Each row is a point on a landscape with many peaks, with its height.
From any point a climber steps to the highest of the 2 points nearest to it. It stops when none of these is higher. Distance is the straight distance between rows; heights are no part of it.
K976: [116  93 161 142 158 113  93 101 127 109 123 131 105  91 141 145 143  73
 109 143 144  97 138 173  71 115 112 109 151 147]  (h 696)
K491: [153 155 152 114 127 121 110 122 114  97 167 150 136 136  57 111 156 125
 106  82  90 110 124 187 138 171 138 175 163  93]  (h 110)
K728: [179 168 128 130 110 131 100 116 180 105 127 126 141  69  95 122  94  78
 127 111 105 102 131 158 166 155 106 153 149 148]  (h 194)
K370: [135 139 162 142 119  99 135 163  96  68 117 119 118 125 123 150 200 116
  81 150 113 142 114 158 103 135 117 133 140 143]  (h 586)
K36: [139 154 125 122 128 170 130 109 143 146 165 142 158  94  99  85  68 103
 140  67  74  85 145 149 160 179 139 171 129  78]  (h 130)
K467: [162 151 113 136  90 139 161 149  87 137 160 157 136 188 103 123 158 186
 132 128  85 137 119 156 164 116 174 143 143 106]  (h 182)
K608: [131 106 145 181  79 135 124 153  63 132 162 192 107 173  90 148 170 169
 123 149 132 184 126 143 101  73 184 131 125 106]  (h 537)
K823: [118 133 112  93 139 128 174 160 164  72 117 112 102 164 165 138 189 154
 141 163 114  95 128 119  99 145 133 121  93 121]  (h 819)
K292: [139 171  89 140  89 135 157 175 113 104  99  89 126 170 166 142 125 173
 145 131 117 140  98  42 163 126 136 106  77 158]  (h 315)
K515: [151 170 133 161  79 115 111 154  71  77 115 121 129 181 138 143 124 131
 115 120  83 132 108  69 104  89 157 131  65 116]  (h 257)
K969: [179 168 124 119  87 106 114 151  96 106 147 107 130 225 100 142 156 156
 134 103 120 136 104 121 152 131 148 157 113 122]  (h 279)
K994: [159 162 129 152  77 167 150 153  94 147 146 194 150 127 110 109 140 152
 114 103  68 138 123 148 169 117 156 157 163 113]  (h 172)
K405: [ 87 123 142 133 152 119 150 113  91  93 127 121 130 158 150 112 135 154
  93 163 119 149 116 154  64 135 117 125 101 110]  (h 343)
K733: [122 148 143 117 149  98 129 138  84 112 129  75 120 171 123 118 139 156
 111 118 153 181 114 137 116 153 117 131 125 122]  (h 320)
K37: [121 164 131 151 113 114 114 109  90 135 118  66 138 133 124 118  59 118
 121  83 126 170 103  66 131 149 104 131  88 138]  (h 32)
K983: [146 127  92 106 125 132 144 137 151 139 111  95 132 180 151 127 114 155
 159 107 130 120 119  88 147 129 138 108 103 122]  (h 342)
K844: [165 143 125 145 122 132 127 128  86 150 181 126 156 172  52 102 141 184
 125  57 135 159 108 166 195 142 146 169 171  94]  (h 282)
K330: [119 157 121  77 142 161 208 149 164  66 133 114 133 106 127  88 150 144
 126 155  93 128 125 169 152 204  77 149 134 123]  (h 798)
K810: [112 159 101  73 136 162 206 177 192  66 120 130 136 124 150 119 163 151
 146 137 137 114 121 131 178 226  79 130 133 118]  (h 766)
K677: [139 150 166 111 130 110  93 106 128  69 119 122 122 139 108 135 119  82
 130  81  96  61 116 127  91 167 135 170  77  97]  (h 556)
K114: [103 132  99 135 140 115 115 143 126 134 114  95 107 161 149 156 145 147
 138 104 119 149 115  75 134 114 160  94 106 132]  (h 364)
K594: [142 117 148  92 158 114 126  84 136 148 158  89 140 139 110  77  74 129
 128 132 147 122 131 191  93 130 105 154 123  98]  (h 789)
K70: [ 89 149 135 129 159 169 174 132 113 127 154 169 132 125 123  95 156 150
 109 115  84 123 129 179 135 187 143 162 150  90]  (h 127)
K569: [172 109 151  88 105  79 137 110  96 100 133  96 139 179 119 128 134 121
 112 165 159 130 114 155  84  90 113 126 118 127]  (h 72)
K244: [107 120 140 186 109 147 140 151  63 167 169 204 112 129 111 126 177 184
 120 115 120 194 145 131 142 112 173 139 171 109]  (h 216)
K318: [133 156 138 183  61 127 129 141  45 100 133 183 137 158 149 146 118 142
 120 129  92 162 114  87  94  81 163 152  83 124]  (h 249)
K269: [ 65 150 139 182 157 139  98 138 136 144 111 142  96  25 124 126 169  99
 110 103  91 155 137 127 140 164 135 117 172 149]  (h 660)
K634: [112 154 128 130 150 132  97 114 177 116 132 126 141  54  96 110 112  76
 131  85  94  95 148 155 153 188 125 135 130 134]  (h 186)
K923: [173 105 152 153  97  90  95 162  91 139 147 175 110 134  81 151 204 128
 122 121 126 151 138 151 140  61 159 136 155 136]  (h 532)
K777: [ 98 142 107 111 159 134 111 136 119 144 149  84 122 203 105 137 150 160
 149  44 142 132 113  87 169 182 161 147  96  90]  (h 335)
K638: [115  97 141 109 160  98 132  92 139 110 113  66 135  95 149 111  97  96
 109 150 162 146 120 170  92 158  72 112 133 138]  (h 742)
K596: [176 129 153 143  66 105  89 120  89  98  92 117 125 138 150 158 101  90
 115 155 114 112 136  76  86  50 129 107  82 171]  (h 649)
K678: [ 99 116 113 146 155 142 126 143 169 145 104 147 116  24 126 135 137  91
 129 104 100 131 144 147 166 181 120 112 189 167]  (h 619)
K80: [144 162 135 146  92 126 103 138  89  85 141 115 130 197 115 142 133 154
 123  94  94  99 105  88 124 142 154 159  70  99]  (h 266)
K74: [130 109 124 113 154 138 149 128 131 148 154 137 115 188 126 129 145 168
 136 131 128 106 130 156 111 125 147 142 134  93]  (h 750)
K795: [147 114  75  61 134 146 126 116 202 152 141  87 154 179 112 156 109 123
 178  73 171  77 140 100 199 188 127 152 112 103]  (h 247)
K896: [134 171 119 139 113 171 118 135 154 119 142 149 130  91 127 113 121 111
 156  76  71  77 130 123 183 185 152 167 134 116]  (h 137)
K275: [170 174 113 108 128 165 141 109 153 153 165 133 162 112  81  78  96 135
 155  77  99  86 130 168 209 182 134 164 166 104]  (h 124)
K253: [119 134 119  84 150 132 124 122 219  65  89 116 125  90 137 159 148  61
 144 132 152  75 141 132 140 201  89 123 109 119]  (h 699)
K198: [126  95 113 116 144 111 129 108 176 151 112  99 119 141 165 146  94 107
 136 165 175 106 132 107  88  71 111  86  95 168]  (h 212)
K538: [ 87 101 102 138 193 122 100 130 148 216 135 121 115  71 127 139 154 135
 134 100 174 166 137 119 176 143 144  97 188 144]  (h 499)
K947: [169  89 133 130 121 124 107 106 163 190 158 176 114 142 110 146 110 107
 152 137 140  69 147 178 117  66 146 123 148 122]  (h 623)
K19: [110 130 136 171  86 142 121 118  56 141 112 188 159 101 151 116  81 112
 105 189 109 154 142 100  93  75 109 139 122 143]  (h 236)
K535: [136 101 143 111  92 110 130  95 101 172 128 153 147 138 129 126 112 146
 119 209 172 161 143 156  96  24  89 123 126 144]  (h 420)
K666: [164 152 125  77 121 138 140 115 139 106 158 117 135 188  92 111 144 139
 142  82 124  84 125 138 131 167 141 181 109  71]  (h 267)
K414: [148  81 118 121 115  93 127 129 130 145  91 120 129 175 164 143 122 135
 135 171 176 133 138  87  99  30 126  75  96 180]  (h 221)
K48: [ 70  81 175 162 127  98  97 102  72 136 144 153 122 126 150 129 110 131
  97 158 161 157 135 145  41 117 115 124 132 119]  (h 495)
K552: [212 175 129  92  78 132 130 147 144  75 125 134 142 112  88 126 141 121
 129  89  87  71 119 151 192 179 125 175 133 119]  (h 210)
K925: [181 145 166 128  65  89 113 114  71  98 122 134 149 115 113 125 115  96
  74 175 141 157 113 147  90  73  93 124 130 159]  (h 65)
K826: [183 174 133  68 104  93 166 173 112  62 135  83 147 194 104 141 188 150
 113 128 143 135  98 146 162 159 117 154 121 122]  (h 747)
K365: [153 137 124  99 125 141 179 131 164  55  90  86 149  75 152 126 110 105
 112 174 148 138 121 161 116 145  47 107 131 147]  (h 698)
K616: [127 103 122 148  95  74 132 145  92 125 106  85 124 196 152 146 155 136
 128 172 170 164 132  58  87  39 133  74  80 172]  (h 228)
K389: [102  90 142 129 128  91  94 104  93 165 143 116 126 129 133 106 109 148
 114 139 172 194 130 121  97  94 110 124 153 143]  (h 381)
K711: [123 103 150 144 130 108  88  74 101 169 145 140 120 165 131 113  58 122
 148 112 157 131 134  90  71  81 152 138  92 118]  (h 693)
K527: [122  94 137 116 167 113 145  82 185 144 122 108 130 149 163 135  98  90
 155 150 164  65 125 117  52 108 110  96  90 140]  (h 206)
K327: [142 146 153 169  95  96 112 174  82  66 105 103 110 160 152 172 160 123
 125 132  98 133 117  77 106  80 174 104  87 145]  (h 248)
K972: [127 121 141 178 128 139  98 141  85 158 173 183  91 125  75 127 184 156
 127  86 119 180 134 160 149 143 168 154 188  96]  (h 240)
K580: [164  90 173 118 127  88  81 120 138 100 128 137 119 122 110 161 154  70
 106 145 139  97 133 154  84  87 124 132 127 155]  (h 735)
K430: [170 117 118 132  95 145 146 143 130 166 140 196 127 143 113 120 128 147
 133 166 105 124 139 153 135  54 151 125 152 132]  (h 466)
K3: [120 134 142 115 137 125  99 117 140  56 116 105 111 127 133 145 128  85
 138  91 117  70 130  67  81 163 154 139  64 109]  (h 539)
K519: [100 157 122 128 143 188 183 141 132 132 157 128 138 111 134  80 136 175
 135  97  80 131 129 137 178 186 124 138 156 117]  (h 136)
K400: [131 148 123  77 150 165 159 114 169 119 162 119 161 110  73  88 140 123
 150  99 109  87 132 189 192 194 109 150 175 118]  (h 118)
K336: [ 55 143 120  87 184 164 181 113 145 131 157 112 128 138 146  84 117 151
 139 131 115 101 150 150 111 206 126 128 111  91]  (h 319)
K999: [132 136  79 138 105 128 156 165 140 115  91  73 123 134 167 153 134 152
 144 145 167 143 110  52 167  98 119  78  93 176]  (h 330)
K727: [ 51  88 166 191 149 115 108 106  92 162 141 187 107  88 170 131 140 129
  91 166 146 171 161 130  55 112 130 124 144 133]  (h 516)
K871: [143 162 132 100 122  98 109 128 147  50  95  48 147  81 109 130 104  57
 104 116 150 132 121 111 129 175  64 135 110 154]  (h 640)
K743: [123 149 141 192  59 150 110 124  34 134 120 209 141  99 154 137  95 120
 112 155 100 170 116  80  94  90 151 152 117 123]  (h 243)
K380: [140  94 140 149 107 118 139 158  88 150 154 184 102 199  93 146 197 183
 129 140 160 168 140 187 122  64 173 129 160 104]  (h 573)
K25: [ 69 137  94  98 184 144 111 107 142 151 147  67 143 165 105 104 115 136
 163  54 145 116 127  79 143 207 157 136  81  81]  (h 353)
K894: [ 70 103 152 138 147 113 147 127  97 132 123 118 121 140 159 131 160 144
 102 178 155 154 127 156  72 121 122  82 141 139]  (h 352)
K278: [112 120  62 121 141 119 111 116 179 173  95  66 132 136 160 153  84 133
 150  87 173 155 119  33 173 138 126  86 113 146]  (h 409)
K346: [135 143 134 139  77 133 112  97  72 187 137 170 158 140 114  87  79 148
 124 155 151 187 144  92 125  48 101 153 132 128]  (h 54)
K193: [124 143 117  67 142 152 158 153 190  52 114 113 141 111 127 138 165  94
 149 146 148 105 125 121 160 212  78 146 127 128]  (h 731)
K781: [ 99  99 153 149 127 143 126  99 112 199 163 223 120  99 115 112 105 118
 124 163 137 112 156 175  72  91 142 149 160 108]  (h 622)
K90: [ 47 114 151 191 131 126  87 118  74 200 142 172 129  76 138 113 106 144
 128 138 159 194 158  74 120  92 113 133 143 144]  (h 661)
K274: [ 84  98 113 144 160 137 116 145 163 188 108 130 100  66 124 138 153 127
 128 138 150 148 144 147 168 119 131  77 194 165]  (h 538)
K508: [ 76 143 151 169 122 128 100  90  76 149 125 146 144  60 152  92  83 109
  97 148 122 163 129 112  86 130 103 128 126 146]  (h 732)
K756: [123 151 112 123 116 163 192 136 116 117 125 109 140 153 154 110 103 191
 139 145  93 137 130 133 144 126 127 130 122 130]  (h 300)
K523: [144 172 135 164  99 171 155 174 102  90 113 171 142  91 132 115 161 109
 105 112  49 113 110 123 158 161 149 146 133 144]  (h 154)
K260: [122  87 153 143 131 121 117  96 121 154 117 179 111  94 132 132 107  81
 109 153 118 104 144 172  61 101 141 133 150 129]  (h 662)
K846: [128 108 128 156  96 120  64 103  98 185 136 161 114 124 125 128  76 118
 127 127 162 153 138  76 108  40 139 136 108 126]  (h 653)
K196: [105 144 115 120 154 155 151 112 156 154 130 134 135  63 108  83  95 113
 123 134  97 126 125 170 162 161 116 110 175 139]  (h 171)
K518: [149 115 169 125 105  77 128 100  67  97 125 112 122 159 137 115 106 114
  91 164 151 174 117 143  56  80  81 122 104 138]  (h 68)
K259: [140 148 106  90 138 177 175 147 186  95 113 147 136 143 160 116 131 139
 153 141  94  72 135 142 159 170 120 139 112 117]  (h 104)
K105: [199 130 104  82 116 136 138 136 173 124 153 131 145 172 103 146 148 148
 154 103 128  45 122 166 184 149 135 155 144 100]  (h 229)
K331: [ 75  90 128 113 186 122 133 121 168  95 118  98 122 131 166 153 140  87
 126 111 151  97 115 115  71 165 121 102 101 113]  (h 503)
K937: [144 125 117 123 127 108 104 118 155 125  96  99 142  34 110 115  98  88
 112 145 133 151 123 159 161 127  78 102 167 162]  (h 688)
K61: [124 132 104 139 127 159 175 125 159 144 121 135 125 121 181 112  91 157
 144 151 100 113 132 112 136 113 137 108 118 124]  (h 313)
K696: [188  99 168 149 101  67  69 115 114  85 109 104 114 140 102 163 137  72
 102 132 152 133 116 111  94  64 110 115 118 159]  (h 697)
K827: [ 73 142 154 191 115 115  97 119  47 147 124 167 126  73 149 116 107 140
 104 132 129 204 139  78 120 113 124 124 122 147]  (h 702)
K438: [ 92 149 141  95 152 129 167 110 102  95 126  61 141 146 148  82 121 171
 111 141 157 167 111 128 118 172  84 131 107 125]  (h 329)
K550: [158 125 122 110 138 125 135 166 184  77  91 111 128  95 122 158 168 100
 118 135 152 124 123 152 171 149  91 109 159 167]  (h 637)
K587: [139 151 115 126 132 178 185 138 119 156 154 156 143 105 104  74 145 175
 137 100  83 139 135 162 208 152 136 140 200 123]  (h 147)
K714: [106 140 137 108 156 150 165 142 151  80 105 127 127  93 152 109 151 130
 108 168 102 118 125 170 116 181  97 117 138 139]  (h 829)
K944: [183 157 145 115 104 144 150 104 118 109 133 149 147 135 104  95  96 132
 112 138  81 115 121 177 123 130 123 137 133 110]  (h 281)
K966: [176 108 131 109  97 106 134 133 121 124 127 132 121 179 102 144 159 127
 125 160 136 114 121 170 119  78 137 135 146 125]  (h 78)
K927: [ 59 133 153 164 173 127 101 155 113  94 108 123 100  76 148 144 198  99
 104 114  98 146 129 115 111 176 135 111 148 145]  (h 713)
K615: [146  80 148 148 138 120 144 116 107 177 177 183 100 195  95 140 164 177
 159 114 139 143 138 186 110  82 174 135 159  79]  (h 625)
K169: [142 108 117 116  92 134 143 124 124 197 127 165 140 147 144 107 107 150
 141 196 144 140 142 142 136  32 128 118 153 148]  (h 438)
K642: [139 130 126 115 124 131 122  72 116 166 136 121 140 157 136  97  44 130
 150 111 131 102 129  96 110 109 127 136  91  90]  (h 727)
K996: [ 89 128  98 131 146 132 117 168 170 116  90  70 128  95 168 154 132 128
 139 129 156 176 120  68 162 153 106  83 121 164]  (h 366)
K837: [157 122 119 114 125 118 133 157 136  86 114 123 124 104 121 147 182 117
  93 143 105 131 121 170 139 127 124 120 153 156]  (h 607)
K340: [100  81 121 146 171 139 126 119 122 222 158 147  98 154 113 123 157 176
 140 142 184 158 147 151 145  70 139 122 181 124]  (h 389)
K963: [152 147 117  93 111 147 203 168 170  54  91 109 149 104 168 129 145 144
 125 179 143 132 121 151 147 156  70 100 122 162]  (h 680)
K979: [ 66  67 156 160 151 111  98 128 109 186 133 176 107 104 158 145 152 129
 121 146 181 140 161 123  73  85 153 103 137 140]  (h 547)
K155: [106 109 103 134 148  97  96 148 140 124  90  66 123 134 130 166 152 123
 135 114 157 165 115  60 146 124 132  87 121 165]  (h 385)
K256: [163 156 138 102 104 129 125 155 161  66 105 137 137  71  97 128 150  91
 138 115  97  99 121 145 173 180  97 155 134 136]  (h 202)
K429: [139 184 137 118 131 124  91 147 137  69 108  83 142  75 100 113 103  82
  95  99 120 131 117 109 162 197 103 151 107 140]  (h 617)
K704: [ 89 104 113 108 152 137 162 151 148  96 109 125 109 123 151 151 182 134
 121 171 120 113 140 155 109 149 121 100 139 129]  (h 875)
K954: [132 185 126 159  93 149 118 145  96 128 126 154 140  69 104 106 133 133
 114 117  62 139 113 143 180 139 137 151 163 148]  (h 161)
K83: [117 120 152 181  70 127  57 118  74 169 129 199 144 102 114 142  99 101
 115 153 133 176 153  62 109  50 137 157 117 145]  (h 634)
K455: [162 119 114 131 101 115 105 177 159 110 114 129 116 132 127 180 168 108
 141 134 115  87 127 125 145  94 172 117 138 138]  (h 496)
K117: [124 117 119  89 177 124 132 140 193  98 100  90 121  98 137 174 144  77
 134 130 151 106 128 139 125 171  87 109 153 147]  (h 670)
K690: [ 89  95 118 114 176 140 172 124 143 165 147 121 103 186 171 134 147 167
 147 148 142 111 132 143  78 122 154 113 101 111]  (h 807)
K609: [135  95 146 149  88  80  96 138  95  88 120 114 109 183 145 176 162 104
 118 138 149 128 133  66  92  53 157  89  86 157]  (h 237)
K297: [107 108 135 116 162 145 162  96 135 161 148 132 118 197 163 112  95 145
 153 133 126  76 127 125  43 127 159 130  80  81]  (h 859)
K739: [157 137 157 149  75 101 104  94  57 148 136 159 150 121 107 104  95 111
 102 149 145 197 117 131 106  72  95 149 144 134]  (h 61)
K641: [114 144  96 141 114 181 167 148 174 123 105 155 138  76 178 133 106 124
 154 148  81  81 137 121 143 132 123 107 116 151]  (h 299)
K436: [177 155 143  92 112 141 138 110 131 102 144 124 140 167 103 101  96 146
 129 111  80  82 129 172 127 149 118 188 112  93]  (h 275)
K648: [102 107 127 127 157 162 151 101 127 162 165 164 123 136 167  95  86 129
 134 116 113 104 154 145  74 128 144 131 109  83]  (h 809)
K487: [174 130 136 134 120 124 112 120 127 141 158 165 126 128  75 122 148 126
 130  76 114 126 128 166 158 123 149 163 165  96]  (h 101)
K289: [191  95 120 114 115 113  66 107 158 204 146 147 119 131 103 139 108 117
 149 107 163  98 138 130 160  58 159 134 146 140]  (h 578)
K645: [116 125  88 102 156 108 121  95 153 128 112  31 139 163 126 120  60 121
 135 101 162 154 100  54 128 156 107  97  74 133]  (h 380)
K394: [ 85 126  81 157 129 132 134 170 153 150  69  96 107  97 191 152 111 160
 143 155 146 166 120  36 154 119 122  53  97 161]  (h 347)
K254: [108  94 147 116 174 130 151 134 174 143 147 166 105 120 141 159 149 110
 127 146 129  69 148 175  81 117 159 123 139 127]  (h 751)
K798: [ 95 116 164 147 147 140 148  76 100 156 153 170 133 128 159 101  54 104
 126 133 118 106 139 155  41 134 117 144 118 109]  (h 773)
K881: [118 137  89 152 121 150 136 129 152 119 102 109 128 117 165 133  81 146
 173 109  98 102 117  76 140 131 131 114  97 131]  (h 326)
K245: [119 101 140 115 164 105 103  89 152 154 110  89 138  59 109 125  90  96
 115 148 168 167 123 155 128 116  93 102 157 155]  (h 714)
K306: [100 147 133 137 161 148 122 131 137  87 108 118 119  91 164 118 143 106
 134 137  95 109 131 124 109 169 125 126 111 131]  (h 790)
K848: [172 112 146 153  79 118  99 132 101 169 161 200 122 132  86 153 145 141
 126 136 117 129 144 162 135  50 170 142 144 126]  (h 498)
K819: [118 140 114 126 105 146 137  98 103 187 112 138 146 122 151  81  61 147
 132 164 147 163 127 103 131  83 101 120 113 126]  (h 48)
K304: [135 134 116 163  93 152 124 105 126 113 105 157 125 141 176 158  89 112
 146 124  87  85 121  71 102  86 158 121  63 135]  (h 676)
K695: [117  83 136 136 144  98  98  98 139 194 138 121 117 155 124 147 125 134
 135 121 161 128 135 118 117 102 148 114 133 127]  (h 447)
K27: [107 137 105 100 168 167 148 117 195 120 136 120 153  57 116  98  91  94
 137 111 107 101 153 177 160 215 100 118 155 111]  (h 179)
K649: [ 93 144 128 148 140 112 104 124 110 103 106  74 131 110 140 118 108 121
 118 123 137 159 105  90 128 178 100 134 107 153]  (h 27)
K788: [124 172 108 105 126 196 197 131 195 120 118 128 162 101 146  90  81 133
 161 126  68  85 144 148 155 186 124 139 118 108]  (h 98)
K721: [ 78 113 103  87 191 116 126 116 151 142 116  48 134 153 126 128  98 118
 148  68 171 121 110  64 116 176 125 117  95 104]  (h 367)
K421: [138 138 121 142 125 130  98 157 149 123 130 140 128  62  97 133 154  95
 124 102 105 126 127 139 187 163 136 134 185 157]  (h 585)
K980: [103 110 156 104 163 106 120  73 122 131 150 100 139 112 127  97  91 110
  98 151 147 161 117 194  59 142  80 124 134 106]  (h 762)
K546: [ 97 104  98 132 155 148 159 161 189 149 102 130 112  87 164 144 141 151
 142 161 140 124 145 140 172 140 117  82 164 160]  (h 581)
K314: [136 153 156 128 136 147 129 148 114  98 135 168 131 115 111 111 171 129
  97 122  86 136 123 167 122 160 134 158 137 114]  (h 119)
K437: [166 137  99 115 103 154 177 141 182 100 118 136 133  89 157 137 125 132
 124 178 116 131 126 157 152 127  93 122 133 148]  (h 654)
K391: [174 101 123 128 122 119 123 131 120 156 165 148 125 155  85 141 155 152
 133 116 156 143 121 187 145  94 139 129 182 125]  (h 88)
K901: [117 159 106 154 124 161 143 171 143  96 114 171 125 105 138 133 155 131
 158 101  64  78 135 120 165 179 152 140 117 127]  (h 145)
K194: [136 123 131 160  95 125 115 133 117  81  84 141 128 130 182 158 114  91
 139 164 102  98 130  69  74  89 143  92  78 165]  (h 652)
K444: [125 104 147 122 132 103 132  97 123 175 116 127 144  95 140 106 105 127
 103 204 180 172 148 157  96  71  78 103 155 164]  (h 408)
K14: [143 134 129  97 152 135 134  88 138 173 160  94 142 178 106  95  66 149
 141  96 144  95 118 143 112 140 132 136 104  87]  (h 757)
K799: [114 118 142 160  73 125 155 119  64 150 101 205 164  93 156 105 103 127
  98 211 149 171 156 124  87  32  93 129 127 151]  (h 233)
K847: [134 155 108 142 108 122 102 112 101 156 105  75 140 122 120  84  42 151
 121 113 157 178 119  69 159 112 124 134 102 149]  (h 37)
K731: [143 128  81 138 113 163 169 156 220 130  74 135 125 103 163 141 118 143
 150 147 125 111 132 136 165 130 105  98 150 150]  (h 620)
K843: [ 97 103 111 140 165 101  99 185 135 101 101  82  97 157 128 191 207 132
 134 111 160 149 115  75 166 152 169  92 136 156]  (h 410)
K73: [138 147  97 130 102 123 148 109 110 158 101  95 146 140 160  99  52 158
 137 138 142 163 125  54 133  89  98  98  84 150]  (h 43)
K840: [143 151 131  93 121 118 153 176 121  60 136 103 121 191 128 140 187 153
 122 146 111 111 112 129 123 151 138 143  92 103]  (h 777)
K212: [ 99 133 155 186  92 121  58 105  61 162 140 184 116  96 116 127  94 110
 125 100 119 204 140  87 108  99 130 150 135 133]  (h 667)
K272: [135 165 158  96 136 108 122 139 117  48 116  87 126 135 113 127 150  95
 115 120 117 106 117 137 105 192 118 172  86 102]  (h 574)
K347: [ 82 112 132 115 158 135 126 115 171  63  97 102 119 116 172 156 144  77
 149 105 129  74 135  69  88 192 123 116  58 112]  (h 522)
K760: [187 116 107 130  93  99  78 169 134 130 119 115 132 123 100 159 150 111
 143 132 122 111 116 112 185  65 151 108 153 163]  (h 526)
K806: [135 144 119 158  94 137 115  84 112 143 116 149 129 119 145 115  31 113
 143 126  95  94 140  84  93 100 138 136  68 128]  (h 700)
K112: [109  95 128 116 157 113 110 136 161 139 126 113 103 150 140 159 145 108
 147 115 140 103 130 127 102 136 155 104 114 116]  (h 477)
K160: [139 125 102  68 166 146 140 128 171 125 148  96 129 185 115 140 141 143
 158 105 147  80 138 122 151 186 140 155 106  92]  (h 256)
K887: [152 121 154 147 114  93  96 165  91  85 136 129 108 163  92 178 202 124
 112 147 134 152 122 145 118  97 154 124 149 129]  (h 563)
K997: [184 156 115  87 123 110 124 172 146  86 126  76 138 161  92 151 184 133
 132 105 146 119 122 132 196 155 131 158 142 143]  (h 712)
K740: [ 62 115 143 157 156  96 118 107  91 152 123 125 113 103 147 111 143 135
 102 151 165 200 124 111 101 111 103  96 143 135]  (h 365)
K452: [106 143 130  81 155 140 186 119 106  81 129  98 141 171 161  96 121 147
 119 148 127 129 108 138  80 162 112 139  80 105]  (h 336)
K612: [155 145 117  81 145 155 174 148 195  98 138 146 151 102 118 116 170 124
 147 134 114  76 135 180 162 182 116 139 151 117]  (h 111)
K662: [158  87 151 128 138 127 135 115 165 167 165 192  84 141 121 158 161 114
 139 123 116  65 148 190  95  89 169 123 165 104]  (h 681)
K796: [133 111 136 117 143 105 111 169 164  77 116 131 110 148 109 185 218 109
 136 134 128  90 128 124 140 136 156 106 127 141]  (h 465)
K65: [102 106 149 137 124  97 111  96  82 185 124 117 150  92 128  85  84 129
  91 175 193 213 121 134 117  72  64 136 157 147]  (h 397)
K681: [116 110 119 138 126 153 151 121 128 212 142 167 117 129 125 102 134 182
 142 167 164 161 155 124 156  63 141 122 171 138]  (h 406)
K412: [148  96 140 127 154 147 133 103 144 178 194 160 115 175 111 126 129 151
 142 105 139 113 127 188 116 117 168 158 144  69]  (h 691)
K688: [108  72 138 130 156 110 136 108 125 196 149 160 106 160 135 131 129 153
 142 159 164 144 139 157 103  79 142 119 141 114]  (h 421)
K575: [ 87 100 140 135 165 144 160 149 163 118 103 162  94 109 177 148 173 134
 131 171  93  81 137 153  92 135 157 102 120 127]  (h 817)
K319: [115 135 135 132 153 116  98 132 110 125 151 114 104 190 105 148 168 152
 138  69 127 121 115 116 130 166 156 155 128  83]  (h 314)
K916: [ 76  88 152 162 149 147 131 108 119 204 135 193 114 113 166 135 101 112
 123 162 152 112 169 131  53  79 142 124 136 143]  (h 582)
K474: [ 99 122 148 153 127 132 136  78  86 139 133 165 148  81 150  85  48 100
  79 174 109 135 126 159  63 135 115 133 127 130]  (h 752)
K945: [149 137 148 108 135 112 140 104 127  72 105  88 151  97 127 112 102  97
  92 155 123 118 129 163  99 145  68 137 108 145]  (h 720)
K77: [148 162 125 124 118 130 148 124  77 146 161 114 140 189 105  94 114 203
 134 100 126 173 111 129 170 129 136 165 148  91]  (h 297)
K931: [148 199 132 101 110 112 125 165 112  38 116  93 137 116 101 136 154 114
 116  94 107 123  98 108 155 198 112 168  99 132]  (h 593)
K344: [130 137 131 139 118 108 155 148  64 147 141 116 121 179 114 111 154 190
 106 123 149 190 111 131 136 121 133 127 138 120]  (h 310)
K464: [178 110 153 140  70  73  90 122 100 108 103 142 132 142 113 165 119  76
 115 179 155 139 135  94  99  13 128  97 107 172]  (h 671)
K646: [127 127 147 148 153 112 108 121  89 150 179 140 114 146  65 113 173 180
 106  76 142 197 116 172 166 153 135 156 174  98]  (h 264)
K471: [189 136 113 144  99 117  73 157 144 126 114 135 125  84  89 168 148 122
 131 101 104 122 107 118 199 122 150 130 171 159]  (h 554)
K55: [150 116 130 118 134  97  93 134 153  90  97  70 137  59 109 157 116  66
 107 128 151 143 113 123 151 157  84 105 144 172]  (h 663)
K355: [106 103 127 129 167 114  97 170 158 100 117 102 103 120 135 191 193  99
 128  97 114  99 131  89 150 163 158 107 126 143]  (h 439)
K682: [163 133 161 130 110  93  76 145  89 117 164 107 108 205  85 167 175 148
 127  70 138 136 115 123 130 118 163 155 128  93]  (h 294)
K736: [126 143 106 156 104 163 164 139  87 185 163 191 130 158 107 104 144 196
 129 132 119 173 127 135 165  96 159 141 154 106]  (h 196)
K418: [136 154 131 130 113 142 155 101 110 107 121 117 141 134 138 112  80 142
 119 136  93 125 124 139  88 115 123 141 117 116]  (h 290)
K817: [112 111  66 117 163 141 121 124 166 189 128  80 128 116 143 137  90 134
 168  95 159 150 141  94 204 149 136  91 142 144]  (h 434)
K251: [198 121  85  73 132 135 104 112 200 143 147  96 152 172  99 144 128 116
 166  64 151  42 124 143 199 170 137 162 132 107]  (h 238)
K177: [186 158 109 111  99 146 132 147 186 113 139 151 149 124  92 133 160 129
 152  97  95  51 142 150 203 181 159 179 155 117]  (h 219)
K456: [ 89 111  73 148 189 141  92 127 164 214 135 108 110  71 124 128 104 114
 146  71 146 147 135 100 200 136 144 108 163 129]  (h 464)
K67: [ 54 130 141 159 160 124 119 132 111  84 106 119  91  83 186 152 154  83
 116 126  84 104 127  97  76 181 133 110 103 133]  (h 755)
K159: [137 129 115 130 147 179 168 133 167 159 136 156 128  69 124 103 135 139
 143 110 102 118 144 181 197 155 132 120 192 127]  (h 160)
K984: [138 113  82 105 131 115  92 102 152 164  96  55 144 168 116 136  75 128
 144  88 166 124 109  47 151 116 135 106  97 129]  (h 393)
K744: [ 98 140 116  88 155 158 173 117 145 117 142 101 129 176 153 106 118 162
 151 119 125 104 119 122 102 163 122 134  83  69]  (h 328)

Call two points neighbours if one is among the 2 nearest of the other. Go from one point of each pair to the other, from neighbour to neighbour, staying as high as possible. Name the lowest point that can't be avoided.
K827, K594 | K83
K580, K704 | K695
K594, K580 | K596

For each start below, name the point where the climber stops.
K740 | K704
K681 | K704
K843 | K704
K799 | K704
K198 | K594
K695 | K594
K318 | K594
